Points, in no order, along strands that fork, close into loops and pass close to each other.
In the rows, 100 means zero.
Points whose rows are less than 52.7 apart are linked; no others are. Some points are linked to none.
<2>: [ 89 112  92 114 100 109  66 100  86  88 101  77 102  75  99  94 124 104
 110 104 102 109]
<55>: [121 100 110  77 106  99 130 145  85  75  69 106 118 120  77 108  98 112
  72  73 116 112]
<769>: [ 77  99 112  97  74 118 116  85 101  77  91 115  79  93 104 115  92 109
 100 109 102 109]
<960>: [106  87  89  82  78 111 114 109  96  81  97  80 101  67 122 108 138 116
  81 102 109 110]
<75>: [104 114  98  72 108  80 116 138  88  96  95 101 139 123  86  72  91 103
  80  76  95 102]
<1110>: [139 105 101  52  96 112 120 138  97  84  90  98 115  98 100  98 111  99
  60  88 106  99]
<1015>: [ 84  83 121 104  93  93 105  76  86  94  95  97 106 107 100 117  80  88
 134 101  96 121]
<258>: [125  80 108  87  88 105 110 111 105 109  85 109  93  99  95  89 109 103
  96  87 118 109]
<486>: [ 95  93  94 108 117  82  96  88  93 121 115  92 124 104 121  97  86  95
 115  92  82  99]
<266>: [ 66  78 109  94  80  76 108 108  74  85 101  92 107  98  85  99 112 114
 123  91 114 117]
<844>: [ 71 129 105  94  97  99 128 107 111 102 128 117 109 120  65  65  87  85
  83  86 110  94]
<465>: [125 114 103 136 114 117  80  70 117 120 120 119  83  99  97 115  89  83
 127 127 104 106]
<849>: [138 106 103 103 115 100  64 109 111 115  98  91 113  99 118  86  98 102
 120 116  82 106]
<243>: [ 68 100 107 101 100  64 124  99  93 112 110 115 117 121  95  86  85  91
 104  92  85  95]
<973>: [ 95  99  91  74  93  90  90 140  92 100  99  88 112 106  83  72 101 111
  92  87 110  99]
<989>: [109 105 111 127 106 106  90  70 105 119 121 114  94  97  85  99  81  77
 130 106 112 112]
<306>: [ 92  81  79 121 109  91  80  87  94 123 104  86  90  97 113 117 108 104
 120 101  89  82]
<615>: [ 81  79  92 124 104  78  88  80  89 129 109  98  97 101  94 114  93  87
 127  98  98  96]
<109>: [145 106 109  84  98 107  83 129 108 100  70  96 108 111  96  83  94 110
  90 101  93 101]
<1198>: [125 109  99  79  94 115  93 125 111 115 100 100  95  98  70  72 101  86
  78  91 127 104]
<444>: [108  93  86  86  80  91  71 138 102 107  85  79  94 100  89  84 108 121
  98 103 108  91]
<428>: [ 92 117 109  96  98 115 124  80 106  70 110 101 112  89 121  94  96  99
  86 100  92 115]
<425>: [ 76 111 114  92 101  98 128  85 102  81 116 106 116 107 118  96  83  98
  96  97  82 101]
<244>: [ 87  95 108 108  93 104 104  83 108 101  85 116  77 126 109 118  58  93
 113 114  80  93]
<17>: [ 89  63  94 106  85  87 107  94  87 106 100  79  93  82 100 101 140 113
 114  89 117 102]
<73>: [113  94  98 106  88 116  99  86 120 120 109 108  72  83  94  88 116  98
  87 109 122 100]
<1270>: [130  99 105  98  95 111  86 100 116 102  91  98  89  89 115 100 111 113
 102 121  95 104]
<622>: [125  81  90 119 114  86  89  89 110 142 106 117  90 111 110 123  87  94
 133 113  96  99]
<8>: [117  97  95  74  95  76  99 147  82 106  83  91 129 115  83  76  97 104
 100  81 103 102]
<763>: [ 91 100 111 135  97 108  86  65 104 109 105 108  73 108  89 134  71  74
 135 129  98 104]
<1125>: [157  92  99  88  95  97  79 141 110 114  65  89  97 114  98  89 111 120
  90 109  86  82]
<302>: [ 73 101  86 111 119  67  98  96  93 115 127  92 125 112 115  85  97  99
  99  91  78  78]
<475>: [ 98  96  81 128 128 110  67  82  92 105  97  84  92  71  99 113 138  98
 117  99 102  81]
<139>: [ 83  85  94 108  93 105 102  81  95  72  86  89  94  78 133 130 125 116
  96 106  88  99]
<568>: [ 88 104 105 112  98 101  75  87 101  94  88 103  85 119 109 124  60  96
 124 126  69 100]
<538>: [ 88  78  94 120  87  83  95  95 104 143  95 117  70 115  82 102  77  95
 118 106 108  91]
<889>: [ 82  96 104 112 110  88 125  68  99  99 123 107 108 111 126 111  75  88
 104  99  79  93]
<310>: [ 88  97  90 136 116 119  98  58 102 100 112 108  72  88 111 134 101  89
 103 105  96  83]
<276>: [ 79 116  90 118 112 110  68  78  87  84 109  84 108  85 106  98 105  99
 106 102  87  94]
<412>: [118 117 107  75 103 105 112 129 105 110 102 107 113 110  67  72  93  82
  85  77 118 109]
<986>: [112 123  94  91  97 116  83 112 114  90  91  98 100 103 120  85  84 109
  81 112  79  96]
<51>: [104  97  93 134 116 107  63  80  94  95  87  90  88  76 117 134 129 105
 125 117  92  89]
<617>: [105 119 103  80 100 109 121 136  98  79  81 111 108 119  79  93  89 110
  74  82 108 110]
<1196>: [ 66 100  85  96  81  95  89 109 101  85  97  90  86 100 110  99 100 125
  87 108  97  91]
<1044>: [107 112  97  44 101  92 120 152  89  65 118  89 121  98  95 101 108 103
  67  91 112 100]
<194>: [ 88 111 101 129 114 112  85  62  88  84 105  93 101 100 111 137  74  75
 129 120  75 104]
<994>: [160  88 105 100 106  93  71 127 119 128  81  93  95 106  98  86 114 116
 113 122  94  81]
<331>: [ 70  86 121  98  84  85 114  97  94 104  75 116  85 118  80 110  74  97
 123  98  99 108]
<950>: [ 95 128 104  76 108  91 123 127 101  96 101 108 131 118  69  68  83  87
  88  79 107 110]
<935>: [ 88  93  75 103 109  92  77 105  93  97 100  58 110  81 111 101 142 113
  91  91  95  79]
<327>: [108  94 112  99  88 111  98  89 108  97  86 112  82  98 109 104  90 108
 107 111 100 107]
<165>: [122 102  92 103 116  95  80 101  99 111 107  82 121  95 125  87 105  98
 113  94  84 100]
<883>: [125 115 119 114 104 110  95  87 113 122 103 121  94 103  74  78  76  81
 126 107 116 118]
<865>: [ 76 114 120 105 102  78 138  97 106 119  92 135 112 127  65  84  65  84
 100  81  91  95]
<630>: [104 105  94  67  81 119 117 121 100  70 100  92  99  69 106 109 127 108
  67 111 119 116]
<97>: [ 86 110  79 107 121  92  76  97  88 103 116  67 121  89 113  83 125 102
  91  87  87  84]
<1262>: [147 107 111  81 104 109 106 143  90  89  63 105 117 116  71 103 102 108
  72  78 116 115]
<142>: [127  97  94 133 129 103  74  78 109 129 115 116  88 106 107 138 100  92
 135 127  96 102]
<1248>: [145 129 116  82 109 123 101 130 105  85  64 116 105 113  74  94  91  98
  70  88 109 115]
<1099>: [ 87 130  98  84  99 113 126  94 106  71 135 100 117  97 113  83 101  96
  64 102  94  99]
<226>: [ 92 120  99 138 123 124  96  51  91  84 122 102 109  87  99 128  89  76
 122 106  92 100]
<296>: [ 68  99  93  89  82  93 103 118  99  81  78 107  87 123 104  99  81 124
  88 102  90  84]
<961>: [ 92  89 105  80  98  83 139 117  99 102  96 121 107 122  90  86  99 106
  78  76 107  94]
<275>: [112 143 108  86 108 124 111 131 110  84  75 120 106 122  66  93  77 103
  72  84 110 105]
<74>: [ 71  93  77 103  96  96  85 100 100  92 100  74  94  88 116  95 126 120
  84 102  93  85]
<263>: [ 79 102  91 129 120 115 117  52  97 100 126 108  95  90 109 118 106  86
  96  96  98  83]
<394>: [145  94 104 115 118 112  88  86 116 114 100  93  94  71 121 113 136 101
 112 111 108 107]
<952>: [ 86 101 117  92 108  75 150 108  96 100  83 135 109 141  87  94  89 102
  76  74  98  91]
<826>: [ 96 103 101  81  90 104 106 127  98  82  71 109  97 112  97  97  84 118
  87  93  98 103]
<47>: [113 112  89  76  86 124  99 114 110  97 120  85  92  72  94  91 124  89
  62 100 126 102]
<848>: [ 91  79 100 125  94 114  95  65 106 104  93 107  58  91 115 138  99 101
 108 119 102  94]
<601>: [ 87  98 114  98 112  74 138 102  96 115  87 130 119 134  91  87  68  92
  95  85  82  95]
<420>: [ 85 103  81 100 115  89 101  94  99 104 131  82 123  99 117  81 117 100
  77  89  87  79]
<402>: [108  95 113 106 105 100 114  93 109 113  78 129  87 129 105 105  59  94
 105  98  85  89]
<907>: [126  85  98 109 111  88 105  95 109 139  92 131  90 126 111 111  67  90
 120 103  88  90]
<895>: [ 79 109  94  94  99  96 113  99 105 109 129 102 105 107  86  68 100  92
  78  89 110  89]
<983>: [120  96 103 125 115 118  93  69 105 106 107  99  90  67 115 120 127  89
 113 104 110 105]
<872>: [129 103 112  65 101 112 130 119  99  88  93 109 121 103 108  90 104  92
  79  78 107 115]
<336>: [ 85 112 108 102  82 128 108  79 106  68 101 105  88  69  98 115 111 106
  93 115 113 123]
<510>: [ 97  71  80 109  93  84  86 103 107 123  89  82  85 104 119 105 107 121
 112 100  90  73]
<1200>: [101 103 107 120  94 131  93  67 100  86 104 102  82  69 102 111 122  96
 105 113 118 119]
<387>: [ 99 124  94  65  99 105 129 119  99  79 132 100 115 105  99  77 104  91
  58  94 103  94]
<248>: [118  96  76 123 123  85  69 101 112 144 116 100  96 106 111 109  94  96
 127 112  90  89]
<1001>: [ 85  78  88 120 102  95  86  83  85 106  98  82  95  73 103 112 139 107
 113  91 112  93]
<106>: [ 48 107  98 101  97  77 101 100  84  74 125  89 109 108 100  98 115 111
  90 101  94  94]
<729>: [121  92 116 104  96 103  97  98 106 121  91 123  92 105  84  87  94  92
 118  97 120 113]
<1255>: [127 118  98  78  82 125  87 120 112 100 110  89  93  81  75  81 116  84
  77 107 129 115]
<1310>: [ 94  76  89 111  89  89  94  99 109 130  96 105  72 109 101  95  95 110
 105 102 104  80]
<405>: [ 87  80 104  93  83 105 115  87  96  78  98  96  98  81 123 114 126 117
  92  99 105 110]
<621>: [123 100  75 113 115  97  74 102 119 143 113  92  93 100 109  86 103  99
 102 104  97  84]
<800>: [103 116  87  79 100 110  92 114 109 102 111  93 109 101 106  72  90 100
  74  94  94  93]
<974>: [ 49  90  94 105  86  82 105  88  89  85 108  94  86 105 108 106 103 113
  89 103  90  85]
<598>: [136 111 109  89 109 101 101 120  98 120  84 111 121 110  79  71  88  88
  94  82 112 115]
<7>: [142 100  96  98 111 105  75 106 122 108  94  75 101  76 128 104 130 109
 103 114  96  92]
<205>: [150  95 109 103 110  97  77 113 117 135  94 104 100 100 102  81 105  99
 115 108 104  99]
<1165>: [117  66 104  90  79  99 112 103 100 107  94  88  93  84 103  98 135 113
 103  91 123 104]
<1127>: [ 70  72 104 125  93 100 103  65  92 102  99  99  69 100  98 140  95  86
 114 112 101  97]
<932>: [ 85  81  92 126 100  70  99  86 101 147 111 113  90 104  76 102  74  78
 127 101 105  96]
<189>: [137  97  89  81  82  99  65 140 112 103  76  80  91  98  99  85 116 125
  89 117  96  83]
<339>: [109 104 100 130 124 113  76  69  98  93 102 101  91  92 127 148  95  92
 130 122  78 103]
<1305>: [ 79  78 114 121  82  99  88  79  93 107  86 103  65 108  89 128  80  90
 127 119 100 102]
<730>: [ 77 102 102 122 112 109  88  70  74  76 104  85 115  81 106 115 120  97
 118  89  96 105]
<632>: [ 77  89 105  86  99  80 122 101  96 105 111 104 114 113  98  76 100 103
  90  88 102  95]
<845>: [157 115 121  84 101 122  96 126 108  87  66 114  99 107  97  97 104 106
  82 113  97 114]
<551>: [ 93 116 101 100  94 110  76  99 107  88  85  99  96 110 111  98  68 110
 107 115  76  99]
<1071>: [ 84 114 110  71  91 107 140 110  94  54 108 111 106  94 104 101 104 110
  84 100 110 119]
<316>: [ 71  77 117  87  74  85 123 110  83  88  79 106  93 109  81 108  90 112
 118  90 113 114]
<1251>: [ 69  86 128 103  91  74 117  85  88 106  84 107 103 120  93 119  62  77
 131 102  82 110]
<272>: [115 104  93  58  87 105 104 144  96  74  93  90 105  93  97  94 104 113
  74  95 104 105]
<927>: [ 94 109  98 136 117 108  91  61  95 112 125 106 105  95  89 120  80  70
 131 105 100 102]
<279>: [ 88  87 110 103 100  98 104  82  83  91 106  91 114  92 106 104 109 100
 119  90 102 119]
<367>: [ 75 110 116  89  81 112 136  90 102  70 107 120  91  98  88 106  92 102
  96  96 114 119]
<121>: [109 108  83  96 109  98  84 109 116 127 109  88 105 104 105  68  87  97
  91  95  94  88]
<1291>: [ 73 100  90 117  98 115 103  72  98  82 104  96  90  85 126 117 103 108
  88 113  88  88]
<533>: [ 68 117 110 105  96  86 142  90 114 112 122 129  99 128  70  74  79  88
  89  89 104  88]
<818>: [ 77  99  95  97  87  99  87 107  81  73 105  77 107  76  99 101 125 115
 108  95 113 120]
<519>: [127  98  94 127 129 107  72  79 109  97  96  91  95  84 127 145 119 103
 130 128  81  97]
<803>: [ 63 124  93  93 106  98 105  97  94  72 128  86 115  99 106  85 108 109
  78  98  97 100]
<213>: [ 85 112  97  61  99  86 124 132  92  72 139  91 113  96  96  87 117 100
  64  95 118 101]
<300>: [127 114  98  73  84 123  99 114 106  83 105  83 107  61 108 102 129  86
  69 113 114 119]
<1298>: [ 88  90 113  91  83  96  98 105  87  84  95  88 107  88  92  96 106 111
 130  93 115 128]
<657>: [114  75  98  98  86  76  94 125  94 124  80  98 104 109  92  84 102 115
 119  86 105  97]
<1030>: [ 64  96  90 125 118  90 111  65  87 106 127 101 103 108 107 117  95  86
 104 100  91  81]

A piece is all that can be reached along the links. How many separate loops has the piece of each point below (a circle has one, a figure eight two, a Y none), and how many tips (points with one link)?
<263> | loops 2, tips 4
<730> | loops 2, tips 0
<121> | loops 2, tips 0
<895> | loops 2, tips 0
<538> | loops 1, tips 0
<1270> | loops 1, tips 1

How many points has the smallest loop of links through each point below? Write 0 if it is on no loop.
<729> | 14
<533> | 7
<730> | 6
<302> | 19
<1310> | 6
<394> | 8
<622> | 11
<952> | 5
<316> | 7
